The views of a scene show one set of named points, each view turned or mirrored, and shifted as a whole, with a little noise and some points left out.

Scene 1
View 1
<68>: [ 27  24  10 -15  29  12 -25  40  10   8 -33]
<153>: [-15  -6   3   7  -4 -16 -13  -5  21  -8   6]
<202>: [ -1  -7  -2  -5  -2   4 -10  12 -10  11 -22]
<229>: [ 16   1   6   3  10  -5 -15  24  26   2 -15]
<82>: [ -4  20   4 -12  18   6 -31   3  14 -10 -12]
<157>: [  7  -5  -8  -3   3  11 -20   4  12  -5 -24]
<110>: [  1  -3   6  -5   5  -3  -4  22  -4  13 -20]
<121>: [ -1  -5  -2   5   2  -4 -21  -2  30 -14  -4]
<100>: [  6 -16 -17  -8  -1  28 -19  -3 -12   3 -40]
<97>: [ -5   0  -8  -8   7  16 -29  -9   5 -10 -22]
<69>: [ 22 -19 -15   6  -1  15 -17   5  22  -5 -30]
<217>: [-20 -11  -5  11  -7  -9 -23 -22  29 -19   8]
<59>: [-14   2  13  -4   0 -15   1  21 -12  17  -8]
View 2
<68>: [-38 -18 -15   0  -5 -29  61  -3  -9  -5  33]
<110>: [-24 -16  -5  -9  -3 -21   9   3 -20   2  20]
<157>: [ -7   0  -5 -11   3 -19  27  18 -18 -17  25]
<59>: [-24 -19  -8  -9 -10  -7  -6  -3 -19  13  25]
<229>: [ -8 -11  -3   7   9 -17  35   2 -25   3  22]
<121>: [ 14   7  -3   1   8   3  20  14 -26  -7  30]
<100>: [-25   3 -10 -33 -10 -35  21  32  -4 -43  26]
<97>: [ -5   8  -9 -19  -6  -9  21  23 -12 -27  35]
<217>: [ 26  17  -1  -4   7  20   1  20 -29  -5  35]
<153>: [ 12   6  -3  -1   4  11   0  12 -27   2  31]
<82>: [-12   3 -15  -8  -8   1  37  11 -10 -11  47]
View 3
<97>: [  8  -7 -17 -20  -3  -5   6  -3  -6  18   1]
<100>: [ -1 -16 -20 -41 -13  -9   2 -24 -20  13   7]
<229>: [ 33  18 -29  -6 -18  -7   8  -9  -6  -3  34]
<202>: [  5  -4 -12 -18 -20 -11   1 -17 -21   0  27]
<68>: [ 32   1 -39  -3 -38   0  16  -9  -5 -32   4]
<59>: [  2   4   7   7 -23 -14   4 -10 -24  -6  40]
<69>: [ 29   6 -42 -29 -12  -5   8 -15  -6   5  17]
<82>: [ 17   0 -15   4 -10  -3   9   9   1   5   0]
<121>: [ 24  17 -19  -5   5  -7   4   2  -1  25  26]
<157>: [ 18   1 -30 -27  -1  -7   3  -8  -2  22   9]
<110>: [  9   1 -10  -9 -25 -12   4 -19 -22  -8  34]
<153>: [ 16  19   0   5   6 -11   2   3  -5  26  39]
View 4
<97>: [ 19  -6   1   4  18  15 -16 -22   7 -19   5]
<59>: [  9  13 -29   7 -25  12 -17 -17   4  -5  37]
<68>: [  7  23  -1 -24  -8 -26   5 -22  27   8  -1]
<217>: [ 46   3 -18  38  29  19 -31  -7  -1 -17  19]
<229>: [ 28  30 -10   3   8 -18  -1 -12   9  -4  23]
<153>: [ 42  21 -26  28   9   3 -18  -6   3  -9  37]
<202>: [  8   6  -6  -4  -6  14  -6 -22   2 -14  31]
<82>: [ 20   3 -12   3   9  -2 -22 -18  17  -1  -7]
<121>: [ 39  11 -11  21  23   3 -16  -9   4 -11  17]
<69>: [ 25  18  12  -6  20  -9   8 -16   8 -14  17]
<110>: [ 10  16 -13  -4 -12   5  -3 -21   6  -8  35]
<157>: [ 22   7   6   0  14   4  -7 -21   7 -15  14]
View 5
<82>: [  5 -35   5  -4  16 -19  -9  11  10  17  21]
<157>: [  8 -34 -20  -1  14 -16   6  22  10  20   5]
<59>: [  4   1 -14  10  35 -15  -2   2  35  -5   0]
<217>: [ 14 -21  20  -1   1 -23 -12  23   9  25 -36]
<100>: [ 13 -28 -42  -4  12 -29   8  46  25  25  13]
<69>: [  7 -45 -29  -1  15  -6  17  15  -1  24   3]
<121>: [  8 -32   4   3  11 -15  -1  13   4  20 -19]
<202>: [  6 -15 -31   4  24 -20   5  19  26   8   6]
<68>: [ -3 -47 -26   0  35   2  10 -10   4   9  45]
<110>: [  6 -13 -29   6  30 -12   7   6  26   2   6]
<229>: [  5 -36 -13   8  25   0  11  -3   4  10  -2]
<153>: [  9 -13  13   6  14 -17  -6  12  16  13 -26]

In a view up to two points have been moved. Name them for each view, in the order of its rows, or write -.
view 1 -> <69>
view 2 -> <100>
view 3 -> <157>
view 4 -> <153>
view 5 -> -
